A landscape with many valleys, sampled at points; each row gives a point and its height.
From any point a ball takes the steepest step (drop divided by distance) to one of its 2 nearest points. It stops when none of these is lower. Distance is the straight distance between rows; heights are no part of it.
z143: [112 134  88 105 190 115 144 113 137  95 149 137 137 130 154 130 166 143
  91  89 132 102  99 128 169 158 160 154 102 132 132 151 112  97  93 131
 122 154 199 169 151 132 150 144 141 137 149 129  98 120]  h=31.9
z852: [110 142 114 145 139  49 102  87 135 173 163 119  88 168 140 128 240 164
 122 157 140 136  52 106 135 142 152 154 171 141 175  97 115 118  97 109
 120 148 179 145 154 102  80 127 107 107 113  87 140 119]  h=64.6
z394: [102  98 156 138 167 123 125  93 149 132 146 117 120 173  85 125 150 173
  77 146 131 180  95  82 103 119 148 177 151 167 156 142 106 114  98 117
 118 144 144 196 110 141 141 134 133  84 153 109  74 133]  h=75.8
z199: [ 73 151 119 115 123  96 129 184  75  96  94 143 117 103  92 125 115 135
 151 110 127  84  84 177 173 114 144 137 162 132 112 171 169 123  70  94
 131 110 148  96  88 173 140 119 167 126 148 192 169 175]  h=37.5
z196: [124  81 163 151 118 214 128 125 179 106 141 110 166  71 118  77  92 110
 160 110 128 189 186  86 140  87  84 149  61  85 121 139 142 106 153 100
 125  87 110 174 138 122 159 115  99 156 131 200 135 171]  h=67.7
z351: [108  77  73 126 138  90 112  81 103  74 149 111 149 175 113 139 133  90
 143 108 158  74 140 135 152 186 112 117 162 153 150 124 163 173  87  91
 104 124 111 104 103 131 116 114 169 102 190 186 111 135]  h=81.6
z794: [161 152 129 163 153 101 145 165  96 132 104 166 165 139 145 155 157 163
 107 128 116  81  98 202 116 151 129 121 203 128 134  84 127  88 106 184
 102 182 181 126 122 115  95 144 119 151  62  83 123 100]  h=36.2
z814: [161 133 169 156  95 157 110 204 147 113 153 115 158 118  74 162  36  82
 149 130 145 163 201 138 122  55 121 151 114 149 133 113 149 117 122 150
 129 134  78 141  94 160 129 108 137 149  90 165  98 144]  h=67.4
z430: [132 134 134 106 139 178 122  60 165 140 169  95 188 148 142 117 123 115
 123 148 180 206 165  75 140 184 169 136  63 137 166 126 105 132  87 101
 162 135 121 134 184 104 113 104 152 168 127 127  87 149]  h=67.9
z737: [129 178 196 102 129 127 179 153  82 128  69 159 101  87 124 160 124 171
 142 134 104 110  67 148 107  77 143 106 159 181 120 144 102 117 167 118
 162 139 115  73 139 119 112 119 117 134  94  87 189 127]  h=36.5
z663: [114 152  91  96 117 150 103 154 123 170 153 100 118  87 169  73 144  99
 109  84 124 119 129 116 171 151 164 135  75  74  71 146 137 101  66 135
 135 138 208 145 135 134 167 155 137 155 127 134 143 131]  h=29.6
z371: [ 96 125 135 162 146  59  94 109 107 174 156 148  82 138 119  88 193 144
  87 152 115 127  40 108 136 137 144 195 140 130 164 116 140 127  70 113
 148 143 185 144  99 131 110 146 130 119 140 138 144 129]  h=61.9
z52: [123 124 138 124 113 100 142 124  81 134 112 145  97  83 130 121 143 115
 138 122 109  81  92 151 154 138  90 111 144 130  99 134 162 153 178  97
 130 120 128  75 127 118 120 127 140 140 154 158 188 147]  h=37.0
z535: [105 151 118 118 138 119 143 146  74 132  91 173  94  96 127 120 115 102
 135 121  85  85  68 169 155 122  93 116 118 103 101 173 195 155 114  94
 149 121 161  86 104 149 118 163 160 149 171 172 167 143]  h=30.5
z355: [122  96 165 141 169 188 134 112 183 130 165 119 172 123 124 103 129 106
 164 164 128 200 199  91 139 128 105 130  84  88 153 119 136 119 187 110
 121 109  96 156 178  89 106  94 109 154 142 162 101 159]  h=71.1
z160: [135 190 172 130 112  72 137 173  78 162 163 188  90 130 106 139 163 147
 125 129 146 136 117 142 166 149 212 170 148 156 126 138 134 114 122 152
 142 162 155  95 121 100 119 124 144 143 120 103 144 112]  h=16.7
z958: [109  93  89 109 124 100  72  85 119 120  66  75 159  73 119 125  94 111
 137  89 144 113 161  91 142 151  71 101 108 120 102 127 142 139 106 100
 144  94  26 108  83  90 139 113 155 103 164 195 153 131]  h=72.0
z877: [111 156  79  98 130 137 118 152 141 175 107 129  87 122 163 122 127 106
 105 121  86 118  95 109 111 112 110 125  82  84 110 151 150 136 143 148
 164 109 136 147 136 149 121 171 125 128 174  95 119  97]  h=15.6
z10: [106 131 104 138 104 103 117 142  83  66 160 166  49 148 101 124 106  91
 137 113 154  67 146 148 113 100 130 142 153 154  98 144 169 177 131 120
 109 101 110 121  93 195 141 138 164  81 172 147 113 139]  h=46.4
z417: [100 166  89 110 119 133 118 124 109 172 119 132 119 118 159 100 157 127
 103 100 139 103 104 155 149 159 183 152 136 106  96 166 123 110  75 133
 141 136 217 154 133 144 154 165 138 125 135  93 123 112]  h=24.6
z275: [122 142 135 134 101 191 133 146 104 135  80 140 160 172 100 128  69 112
 120 134 127 113 149 175  81 169 135 106 142 106 136 131 141 158  80 123
 151 111 122 126  97 167 127 159 152 102 150 109  80 140]  h=74.4
z537: [159 171 143 116 134 140 144 139 117 173 120 134 160 113 134 167 143 106
 147 133 111 131 151 132 186 158 110 102 107  92 134 134 158 107 188 146
 147 135  79  87 153  77  75 115 135 214 121 117 153 104]  h=51.0
z675: [ 95 147  67 138 141  98  97 154 109 160  87 149  85 147 146 127 114 109
 124 127  91 104  78 153 130 131  95 120 130  63 119 148 178 139  93 123
 131  90 158 138 101 155  97 174 143 120 184 135 138 124]  h=23.3
z165: [143  82 104 103  75  65 102 127 100  54 144 127  87  97 162 127 136 136
 118  68 171  61 145 108 151 143 185 164 123 186 110 102 104 141  70 122
 122 154 110 108 109 114 177 121 138  88 108 160 162 128]  h=56.2
z310: [121 120 127 138 103 150 150 144 138  73 149 109 128 135 121 121 131 149
 138 105 167 103 165 175  95 100 192 137 186 170 100 131 108  94 126 153
  84 143 185 158 112 164 178 103 106 102  69  99 121 147]  h=14.7
z263: [ 71 133 128 154 133 119 113 135 174 135 100  70  75 109 107 158 100 164
 136 147 129 148 150 123  84  67  68  77 188 135  88 157 127 110 200 134
 104 102  80 141  82 159 142 103  96  73 135  89 145 146]  h=88.5
z892: [142  76 112 149 137 124 155 115 138  49 121 116 167 164 162 103 141 143
 124  94 134 100 115 114  94 111 133 130 144 142 164  76  86  96  96 148
  75 127 135 136 138 106 132 104  74  95 111 123 135 119]  h=26.9
z555: [134 144 152  87 153 135 173 115 103 111 123 190 135 150 111 166 108 129
 109 132 126 137 110 126 126 153 169 119 114 158 144 169 135 168 158 113
 156 133  98  84 146 139 136 134 180 138 170 100  94 112]  h=50.0
z610: [145 135 103 123 153 160 110 137 152 164 114  93 126 142 124 166  88  75
 146 151 115 155  98 176 125  99  89 135 109 123 115 140 165 169 120 114
 144 151 175 139 127 194 100 156 184 147 124 150 114 136]  h=57.2
z688: [ 65 165 105 118 100  99 105 157  83 103 104 129  91 133 102 134  93 110
 141 121 138  99 119 158 133 106 158 115 170 155  84 171 148 158  98 110
 126 101 124 116  83 191 144 121 185  92 178 134 154 142]  h=42.5
z624: [101 139 133 120 128 135 132 171 137 128 142 134 154  82 123  97 110 136
 122  93 136 147 154  99 190 129 143 167  91 111 113 179 152  94  93 104
 133 120 109 142 130 116 144 107 145 177 137 184 140 161]  h=61.1
z632: [170 170 162 132  75 122  99 183 130 162 130 125  79  95 147 126 140 142
 126 121 130 147 141 110 118  97 189 165  99 141 120  98 122 114 106 185
 145 170 146 129 138  99 146 153  87 139  78  77 152 111]  h=47.4
z410: [119 125 146 111 132 204 171 156 125 110 106 167 134  94 118 118  69 107
 124 111 108 131 153 128 127  85 111 128  76 124  95 160 143 137 169 135
 147 113 126 144 142 141 199 134 140 143 166 119 112 148]  h=72.6
z894: [156 161 177 148 118 110 149 126  91 172 174 165 117 128 101 128 181 104
 125 146 144 139 158 163 136 184 162 126 150 131 122  99 136 133 175 150
 132 146 130 119 126 106 107 118 137 149 101 118 113 114]  h=27.0
z252: [144 162 127 110 109 181 114 142 131 167 145 102 131 136 100 152  70  92
 134 151 127 179 128 143 144 141 143 145  87 120  94 151 141 169  65 102
 172 142 178 128 134 167 133 139 186 171 108 133 115 160]  h=60.2
z258: [154  81 120 143 141 188 144 144 141  63 128 101 162 142 176  81 110 108
 153 114 111 111 131 107 119 110  89 115  94  95 139  89 121  90  93 115
 101 114 131 116 164  98 118 107  71 153  76 162 161 146]  h=37.9
z435: [114 131  88  91 168  90 118  91 108 178  79 121  90  95 178 131 152 158
  82 122  78 133  86  75  86 102 120 129  90 123  96 159  93 135 166 161
 157 136 121 173 139 132 167 164 113  82 195  71 110  97]  h=25.4
z951: [141 131 181 167 131  83 129 151 146 144 158 141 117 107 121 117 166 198
  96 127 142 175 117  82 131 114 182 186 138 155 163  91  96  89  90 157
 142 171 136 158 123  86 124 151  95 127  91 100 131  96]  h=40.9
z995: [169 144 131 116 164 197 149 152 138 139 134 118 182  91 117 170  84 106
 112 120 129 149 175 155 178 105 102 150  90 109 105 168 150 137 159 162
 147 188 165 178 129 170 162 142 165 195 117 180  82 150]  h=66.8
z61: [ 99 171 120 144  95  49  77 185 145 178 127 122  83 151 141 117 142 141
 134 147 117 150 107  75 158  98 142 155 118 108 151 111 131  87  73 147
 115  97  72 100  99  97 108 150 104 110 136 110 165 103]  h=46.9
z307: [130 142 150 125 166 129 136  91 161 134 171 136 118 187 113 123 149 161
 109 166 128 170 116  86 112 136 154 146 117 147 184 131  88 142 127 124
 130 128 125 152 172 126 105 130 114 102 156  86  65 116]  h=73.7
z22: [116 107 113 131 121 127 132 130 150  59 195 135 110 173 109  95 126 102
 135 100 168 105 162 167 104 116 179 172 173 157 126 102 141 126 104 143
  69 125 183 176 115 170 155 109 126  93 106 136  86 140]  h=4.2
z637: [138 103 181 179  93 206 103 141 134 114 151 114 139 147  69 112  46  93
 145 152 150 168 195 133  84  94 120 144 116 129 139 102 140 157 120 127
 130 110  94 148  83 148 133 125 143 117 114 170  85 140]  h=70.3
z177: [148 149 116 110  94 138 129  74 136 170 115 117  87 134 144 110 159 127
  95 149 126 130 142 118  48 152 190 117 109 162 122 140  61 164 161 173
 149 133 135 114 167 114 153 153 118  75 145  15  83  72]  h=37.4
z772: [107 146 185 122  78 144 127 151 118 136  71 159  89  46 100 109  89 147
 116 105  95 143 140 103  79  75 124 134  84 136  72 154 104 112 164 138
 156  87  73 107  99 117 214 133  85  93 133  99 182 134]  h=77.3
z436: [169  85 171 154 141 226 162  98 149  92 142 139 182 129  99 146  80 103
 154 133 101 134 165 187  92 117  70 106 153 100 139 107 136 152 201 110
  96 135 143 144 116 171 116 109 146 170  81 176 113 184]  h=56.9
z116: [159  94 147 107 121 149 136  78 125 111 173 120 118  66 123 122 141  99
 150 127 134 128 164 126 153 103 103 127 111 176  93 113 132 152 220 136
 125 165 117 142 120 140 148 117 150 137 100 170 105 130]  h=57.1
z447: [124 123  80 107 139 168 116  93 165 109 183 102 182 170 110 120 115  96
 118 128 158 155 190 127 162 206 151  95 116 106 156 149 126 148  76  88
 122 118 143 139 146 117 113 104 172 128 146 154  82 136]  h=64.7
z526: [133 107  91  82 117  71 134 111 121  79  80  94 131  66 182 140 168 172
 134  84 151  66 112 123 154 151 163 141 137 180 103 112  53 118 109 123
 149 178 156 124 143 100 177 119 122  88  88 139 170 109]  h=50.5
z220: [164 155  74  89  99 125  94 130 132 144 139 102 103 171 184 157 104 104
 130 142 143  92 117 125 101 109 158 132 106 166 123 110 100 139  88 149
 142 148 131  93 165 151 107 150 148 116  98  63 107  92]  h=45.9
z538: [106 132  83 162 154  78 105 139 144 138 133  75 180 160 121 187 146 116
 128 136 131 111 148 168 162 147  78  79 192 106 130 126 151 113 140 148
  97 142 120 136 100 150  84 109 137 146 117 146 128 134]  h=51.1
z385: [113 130  94 124  98 155  97  83 118 147 123 140  99 112 129  68 142  65
 116 123 120 107 155 124 138 185 114  92  77  53 100 154 165 172 133 103
 154  55 117 134 128 119 134 162 129 142 240 137 129 118]  h=57.9
z711: [164 111 109 161 145 121 109 119 111 108 170 144  78 185  89 139  96  75
 126 160 119  95 126 180  89  99  95 133 168 144 125 135 176 203 154 112
 113 136 129 150 102 204 107 146 180 108 136 150  69 144]  h=50.9
z190: [180  63 141 150 185 172 153 112 141 107 145 126 193 110 109 163  94 113
 117 114 121 130 153 165 155 107  82 157 125 129 137 106 141 134 178 129
 129 182 162 186 127 164 129 131 153 186 103 192  71 148]  h=62.4
z137: [136 130 109 138 143  91 119 132 147 148 163  89 162 139 101 219 125 131
 160 153 156 171 185 137 176 125  73  96 162 159 144 128 147 109 178 117
 105 146  62 113 104 120  74  79 150 155 122 176 114 138]  h=58.0
z576: [ 92 144  93 118  83 146  98 108 127 154 130 114 150 144 113  71 106  85
 117 100 139 107 173 145 130 219 126  80 102  61  97 137 158 142  69 115
 149  65 126 110 110 116 137 128 139 134 184 142 135 137]  h=60.1
z832: [160  67 191 161 148 199 172 101 128 106  85 150 171 121  96 143  59 128
 146 139  92 119 116 172  54  91  67 112 167 150 145  95 115 140 171 107
 122 149 139 123  98 154 137 122 115 137  86 160 129 175]  h=52.1
z392: [186 122 155 118 177 121 185 110  92 108 111 184  91 136 127 161 125 158
 101 137 100  81  65 145  92 102 143 174 146 200 157 143  98 153 138 136
 160 197 160 137 139 161 123 141 151 121 135 100  79  85]  h=34.8
z976: [139  81 101 145 118 159 122 107 158 100 149  93 141 116 181  98 138  87
 178 128 124 128 164 102 139 124  69 107 101  90 136  83 140 122 154 105
  89  88  88  93 160  82 102  97  93 176 104 182 166 137]  h=45.3
z889: [ 76 154 103 126 143  80 126  92 137 154 123 119 131 142 145 106 230 156
  99 151 138 136 100 107 140 174 149  86 159 107 148 142 113 110 131 121
 125 115 157 134 134  96 106 123 119 100 145  90 145 123]  h=67.3
z426: [185 144 102 100 122 119 116 123 104 119 108 118 108 135 170 149 100 131
 146 137 130 108  92 110 122 101 122 143  91 177 148 101  89 140  76 125
 150 171 122  81 175 126  99 122 154 162  79 114 142 100]  h=51.4
z377: [105 159  70 122 100 116  97 138 169 169 188  98  98 121 165  83 190  95
 114 126 154 154 161  83 184 172 179 151  84  80 101 136 125 112 106 127
 138 122 171 156 157  88 117 124 116 166 117 135 136 106]  h=35.2
z646: [145 162 148 130 109 121 133 202 125 135 129 146 113 111 145 129 105 136
 105 107 104 134 148 108 144  70 165 166  91 118 121 123 115  85 122 186
 123 140 110 137 141 116 171 160 107 129 113 111 132 101]  h=51.9
z712: [128 115 154 120 205 176 195 105 167 134 101 133 223 166 114 158 115 187
  99 138 112 166  94 150 123 164 116  92 152 110 174 140 108 113 136 109
 154 141 177 147 171 125 102 124 126 154 129  97 101 144]  h=76.4
z387: [146 155  70 103  76 154  92  98 139 160 134 103 105 175 157  96 150  82
 123 150 157 118 139 139  88 166 172  92 102 127 124 109  86 151 107 145
 140 116 151 105 155 120  97 139 124 103 127  58  99  86]  h=41.9
z567: [ 77 155 116 111 187 150 162 113 132 152 106 125 220 159 135 135 141 182
  99 120 119 159  94 163 164 185 159  92 163 101 151 161 116  87  72 106
 144 135 198 161 126 144 114 129 149 150 129  95 115 147]  h=74.2
z396: [125 172 174 109  93  98 129 162 105 132 133 159  67 136 118 153 139 152
 152 162 139 132  90 141 122  90 182 152 154 189 130 151 124 141 134 129
 133 123 137  59 138 129 101 119 137 132  89 104 184 127]  h=27.3
z100: [166  73  97 164  75  82 124 131 124  55 152 145 117 123 156  76 141 107
 132  79 157  54 165 121 127 167 168 159 114 140 119  60 113 137  76 142
  98 131 131 119 105  93 180 132  95  84 112 169 157 122]  h=59.6
z393: [104 132  68 130 105 174  94 112 150 149 132  98 166 186 139  65 118  89
 127 137 136 153 142 126 147 193 138 107  92  48 144 127 153 124  34  89
 120  71 142 132 142 124 100 142 148 151 151 138 125 138]  h=62.1
z864: [ 67 134 139 169 142 115 144 119 129 136 126 132 153 170  88 104 158 133
 115 140 133 136 134 167 125 194 149  80 181  88 148 139 142 101 117 142
 101  88 139 141 101 110  84 111 101 105 157 105 112 125]  h=69.8
z729: [117 151 129 146 144 168 153 145 143 164 141 152 178 173 104 104 145 129
 116 114 117 125 137 204 137 201 148 100 166  78 147 149 142 103 104 146
 125 130 211 146 139 138 106 141 120 159 115 111 100 133]  h=72.1
z471: [123 120 166 135 105 125 134 114 151 128 125 116 117 109 120 131 171 175
 134 140 136 152 134 110  95 115 152  98 148 149 110 128  91 103 185 146
 123 112 106 122 135  95 157 103  72  87 106  87 149 130]  h=81.4
z134: [146 135 171 106 165 119 175 112 118 113 101 160 113 109 139 138 145 189
  98 126 111 114  78 136  78 105 144 149 146 183 127 123  60 123 158 157
 152 183 173 143 157 114 163 142  97 108  92  69 112 116]  h=24.2
z264: [141 146 137 150 149 102 153 147 114 159  71 121 183 127 126 186 148 147
 134 140 100 116 100 179 138 167  91  90 195 116 135 118 130  97 137 143
 135 153 128 127  90 114  75 131 120 157 105 126 143 115]  h=44.2
z265: [171 104 105 153  58  73  77 173 125 126 124  98 106  76 149 134 125 107
 138 107 139  89 176 115 119 109 105 122 106 114  94  78 124 122 146 175
 108 108  56 113  71  91 162 135  89  92 105 138 149  99]  h=66.0
z635: [101 102 159 122  95 177 125 163 161 108 163 111 171  68 121  71 110 123
 134 100 141 168 186 104 173 129 153 147  90  91 104 130 137  72 123 123
 105 109 141 156 134 113 168 102  99 166  96 187 152 158]  h=64.5
z872: [133 106 119 163 149 120  88 106 107 156 135 115  84 153 106 139 124  91
 113 157 102 133 100 141  84 102  79 158 134 129 124 127 167 204 129  90
 145 134 159 178 111 202 131 171 183 111 155 151  84 138]  h=54.0
z829: [134 164 122  97 165 146 152 143 144 160 108 154 175 160 126 175 104 134
 127 147 133 183 127 132 164 137 141 104 117 121 151 158 148 122 139 127
 159 118  96 101 146 124  97 118 165 174 149  88 114 120]  h=55.2
z280: [137 114 222 151 144 135 165 131  86 117  86 173 130 108  92 155 119 160
 145 144  93 132  75 160  77  97  80 133 190 185 164 101 110 122 162  82
 134 129 125  88 113 136 120 111  98 124  74 129 173 145]  h=45.2
z446: [173 117 140 165 113 143 161 169 102  95 127 143 140 111 129 130 106 136
 138 106 125  81 130 199 124 112 147 145 187 146 119  92 120 110 111 163
 108 172 202 137 118 159 152 140 123 157  44 142 138 133]  h=26.3
z521: [140 140 106 126 102  81 108 154 139 145 166 133 109 146 161 101 156 107
 140 127 140 131 145  95 188 143 167 166  96  77 149 109 143 105  88 145
 115 112  95 118 142  74  88 111 116 159 139 138 146  93]  h=41.4
z255: [121 127 125 113 177 192 164  94 162 150  96  90 170 126 132 155 130 136
 125 139 118 135 131 171 129 168 112  47 122  88 108 179 117 126 174 110
 146 115 178 137 191 150 125 133 109 170 120  98 117 148]  h=78.8
z966: [155 125 128 100 122 136 123 153 103 123  74 133 121 104 145 134  90 132
 143 126 120 111  71 111 149  89  97 171  79 156 125 122 130 134  71  96
 156 130 121  89 147 127 122 144 150 148 119 180 168 148]  h=57.6
z192: [135 119 174 128 138 167 134  98 172 130 176 132 161 148 124 111 146 145
 126 150 155 211 144  54 149 133 137 129  75 120 179 146 121 122 147  96
 144 131 102 133 179  93 116 100 116 146 146 114 107 124]  h=70.8
z169: [162 142 144 122 151 111 136 117  95 175 113 148 124  88 156 137 160 107
 145 129 100 120  92 122 188 155  87 121 106  92 109 127 164 130 170 117
 144 140 125  97 162  84  92 132 134 212 127 173 183 129]  h=44.6
z66: [142 113  95 134 143 181 135 113 148 145 117  85 185 124 151 137 102  99
 131 113 120 113 178 176 146 165  74  86 117  75  93 114 135 124 158 129
 113 123 149 155 139 150 129 142 127 170  97 127 117 132]  h=80.9
z171: [ 60 123  84 116 156 105 100 118 143 106 122 102 120 195 116 132 145 145
 114 136 139 139 114 114 113 129 133 127 163 128 142 150 129 108  72 112
 104 107 119 157 104 159 142 131 149  76 188 105 105 136]  h=77.8
z530: [139 108 149  87 136 106 134 101 133 108 177 138 142  72 128 151 162 153
 134 127 151 138 149 107 180 109 135 160 122 187 132 136 118 132 188 136
 127 179 114 141 141 113 137  91 160 145 116 161 133 140]  h=51.7
z609: [142 148 167 131 155  80 162 126 136 126 143 153 120 123 136 139 181 219
 102 137 123 130  58  82 125 108 170 165 151 163 175 108  82  84 132 162
 145 173 149 153 172 109 138 132 107  94  98  65 126 108]  h=33.6
z427: [108 166  79 119  69  96  79 133 134 158  82 101  76 160 179 108 134 103
 165 160 123 104  90 149 108 116 128  95 148 120 118 105 135 142  89 115
 117  95 128  63 134 125  63 141 121 120  95  68 195 130]  h=53.6
z46: [114 160  74  96 112 134 137 138 140 114  79 102  98 170 183 151 126 132
 168 151 125  98  84 160 111  92 107  56 164 118 128 133 130 115 128 114
 101  98 141  53 167 151  70 107 112 134  95  68 210 124]  h=56.6
z195: [117 100 103 133  83  71  55 132 147 161  95  69 133  63 133 125 132 128
 158 111 149 140 171  79 148 124  87 103 114 120  87  99 144 128 122 135
 129  95  27 117  76  81 152 109  92 122 127 181 172 125]  h=69.1
z99: [111  95 120 167 139 135 156 126 142  69 152 143 150 206 125  94 120 127
 122 117 138  94 100 137  89 116 124 163 163 113 174 107 133 107  84 119
  90 112 180 168 141 143 113 128  92 113 116 140 105 130]  h=16.1
z963: [131 153 153 143 117 135 102 174 163 140 152  94 126 130  90 181 100 105
 164 154 150 166 199 137 149  95 105 113 153 132 112 122 164 132 162 141
 114 136  85 131  92 151  89  96 156 153  81 148 136 123]  h=63.3
z930: [ 88 168 149 141 119 128  95 179 127 169  68 113 124 174 106 134  98 162
 154 172  99 166  57 125  88  89 135 125 170 136 155 139 126  96  63  97
 136  98 140  95 116 163  77 130 139 119 101 105 177 143]  h=63.2
z809: [205 112 150 139 120 106 135 113 133 139 151 130 173  93 128 178 131 132
 134 129 161 141 176 126 142 175 114 121 145 171 136  65  99 114 157 174
 136 184  73 119 108  73 120 113 134 144  80 146  87  95]  h=31.7
z884: [119 134 203 125 115 154 157 122 126 165  86 134 121  50 104 113 138 180
 107 131  94 178 136  92  74 123 157  96 127 134 104 141  77 103 199 145
 141  98 102 132 120  97 196 120  75  90 120  70 174 132]  h=79.5
z561: [196 137 172 152 120  88 131 127  98 147 179 173 147 122 106 179 148 103
 148 132 150 128 189 135 165 168 142 124 162 172 144  93 147 156 187 152
 135 168  84 103 106 113  86 106 157 159  99 149  94 114]  h=17.8
z416: [142 141 149 125 103 149 146 189 133 106 147 172 138 104 125 112  88 125
 102  89 137 145 177  98 157  84 187 185  58 122 123 149 135  85 112 170
 142 135  75 142 119 114 163 125 132 147 144 166 101 107]  h=56.4
z320: [142 132 140 107 120 185 131  92 126 131 163 124  63 101 136  97 141  91
 152 171 121 135 137 120 116 103 105 117  91 127 103 130 129 172 206 123
 128 106 141 129 186 145 149 120 117 146 131 126 131 145]  h=54.6
z936: [104 118 121 167 168  65 149 119 149 134 151 137  98 196 103 146 173 151
 161 147 119 122 122  99 124 123  95 103 168 112 145 132 142 108 194 153
  65  92  84 124 128 103 109 102  64  88 173 100 133 102]  h=85.3
z460: [114 118 139 134 161 115 120 103 103 116 150 155  86 152 119  77 153 115
 110 129 105 135  37 113 119 121 123 194  97 124 176 131 162 161  90  63
 124 106 176 134 143 140 113 161 135 120 167 161 129 157]  h=58.8
z193: [ 95 147 114 122 130 137 132 162 160 116  87 117 133 191 137 156 105 166
 163 169 110 156  66 120 102  69 115  80 167 135 180 146 124 102 121 117
  97  85 128  98 147 159  77 126  87 112  96  65 160 130]  h=60.3
z972: [152 105 152 117 138 109 143  99 143 101 151 113 208  66 128 154 153 165
 125  94 167 148 193 106 186 178 134 121 134 161 130  97  86 111 156 152
 134 182  89 129 117  64 148  90 119 125  78 171 116 121]  h=42.1
z373: [131 142 162 121 116 157 156 155  97 118  86 189  97  87 124 123  72 127
 113 137  87 115 100 109  88  60 110 134  98 129  92 168 125 145 185 139
 137 116  87 130 122 136 181 148 120  92 171 116 128 118]  h=75.0
z633: [138 113 106 100 141 126 132  66 138 147  89 118 110 139 149 116 128 164
  96 147  91 127  98  98  58 128 110 122 106 139 134 135  62 152 171 148
 151 124 111 130 143 107 152 160 106  66 158  37  93  96]  h=32.4
z577: [119 117 114 109  88 184 127  88 149  95 161 125 104 131 150  84 136  84
 151 142 126 125 144 119 124 119 105 110  79  96 120 129 145 153 167  86
 112  69 118  99 167 107 112 105  97 163 140 139 159 137]  h=50.7
z469: [131 147  94 125  80  82  78 173 122 168  97 104  88 134 166 121 121 133
 150 154 107 124  90 100 109 100 117 107 108 116 147  91 128 104  82 148
 127  98  85  81 132 102  74 152 101 131 116  89 182 104]  h=50.6
z476: [ 64 139 107 167 132 102 113 145 145 152 114  95 103 183 106 158 120 130
 149 158 135 151 146 139 102  99  75  64 193  99 130 155 148 112 160 137
  74  77  84 127  88 148 106 112  96  87 153  95 144 100]  h=87.1
z799: [113 112 119  84 165  96 176 114 112  50 162 139 140  94 182 110 183 161
 122  96 149  73  82 124 169 123 155 155 145 153 139 124  88 106 115 114
 123 170 187 131 176 112 148 115 122 137 108 149 162 143]  h=41.6
z334: [117 115  71 115 164  47 118 123 103 134 110 133  71 134 155 151 154 152
  92 111 114  79  91 112 107 102  97 155 137 117 107 149 119 146 156 147
 117 152 115 165 115 144 164 167 115  68 202  99  98 103]  h=33.1
z181: [114 108 159 134 108 177 106 128 134 151 111 103 169 142  65 117  58 116
 125 127 132 162 181 132  63 148 108 127 136 141 116 130 116 173  96 110
 159 114  81 167  67 162 162 144 166  80 146 145  60 153]  h=72.5
z925: [145 102 144  96 170 149 157 114  86  85 113 165 139 138 114 165  93 141
 119 114 133 103 102 143 120 105 129 171 122 166 137 147 130 163 109 111
 138 165 135 126 126 175 153 131 168 108 160 160  86 132]  h=43.5
z497: [117  66 148 120 149 109 134  90  97  82 118 143 182 104  96 125 140 149
 128  85 151 107 140 146 142 179  94 121 159 149 128 117 143 137 122  70
 107 142  94 125  76 113 138  93 173 112 156 217 121 159]  h=78.9
z303: [114 106 130 130 127 126  98  78 104 129 143 158  83 147 126  73 143 104
 111 139 125 127 108 104 117 186 120 144  82  96 143 129 157 186 126  94
 155  87 116 114 138 113 125 150 155 130 201 152 125 127]  h=55.3
z113: [146  92 120 169  58  68 106 162 129  68 150 136  77  95 145  92 140 122
 138  91 130  82 157 107 127 128 129 128 123 113 129  55 131 126 140 173
  76  88  81 103 103  87 169 120  52  85 107 140 172 101]  h=63.1
z167: [127 138 139 102 174 203 160 138 142 134 123 145 160  94 112 133  89 118
 115 118 118 172 134 128 152 115 116 115  57  90  92 202 155 151 167 123
 164 138 164 170 153 186 167 147 162 165 167 148  95 155]  h=70.1
z253: [125  79 107 114 121  88 132 101  95  95  90 140 150 105 132 136 117 130
 110  97 141 104 145  94 124 133 113 141 114 152 134 116 117 133 105 123
 121 135  42 105  98  81 154 104 139  89 178 173 122 119]  h=75.4
z515: [136 128 145 166 124  86 113 116 161 138 150  94  94 156 120 156 178 153
 143 153 124 129 140  90 104  95 107 111 178 150 132 109  98 126 182 172
  95 135 110 129 129 121 121 123  72  83 119  80 106 115]  h=83.4

Call two points neighbours if one is among the 2 nearest of the other. Go from one point of each pair to the other, from neighbour to neighbour, staying as low as possible. Name the highest point that can't be avoided.
z134 and z303 -> z355
z22 and z160 -> z116
z435 and z134 -> z829
z160 and z561 -> z894

Where does a ball stop that starts at each point below?
z430 -> z303
z497 -> z417
z567 -> z303
z963 -> z22
z46 -> z417
z635 -> z134
z351 -> z417
z100 -> z417
z320 -> z22
z426 -> z435
z171 -> z303
z884 -> z160
z190 -> z160
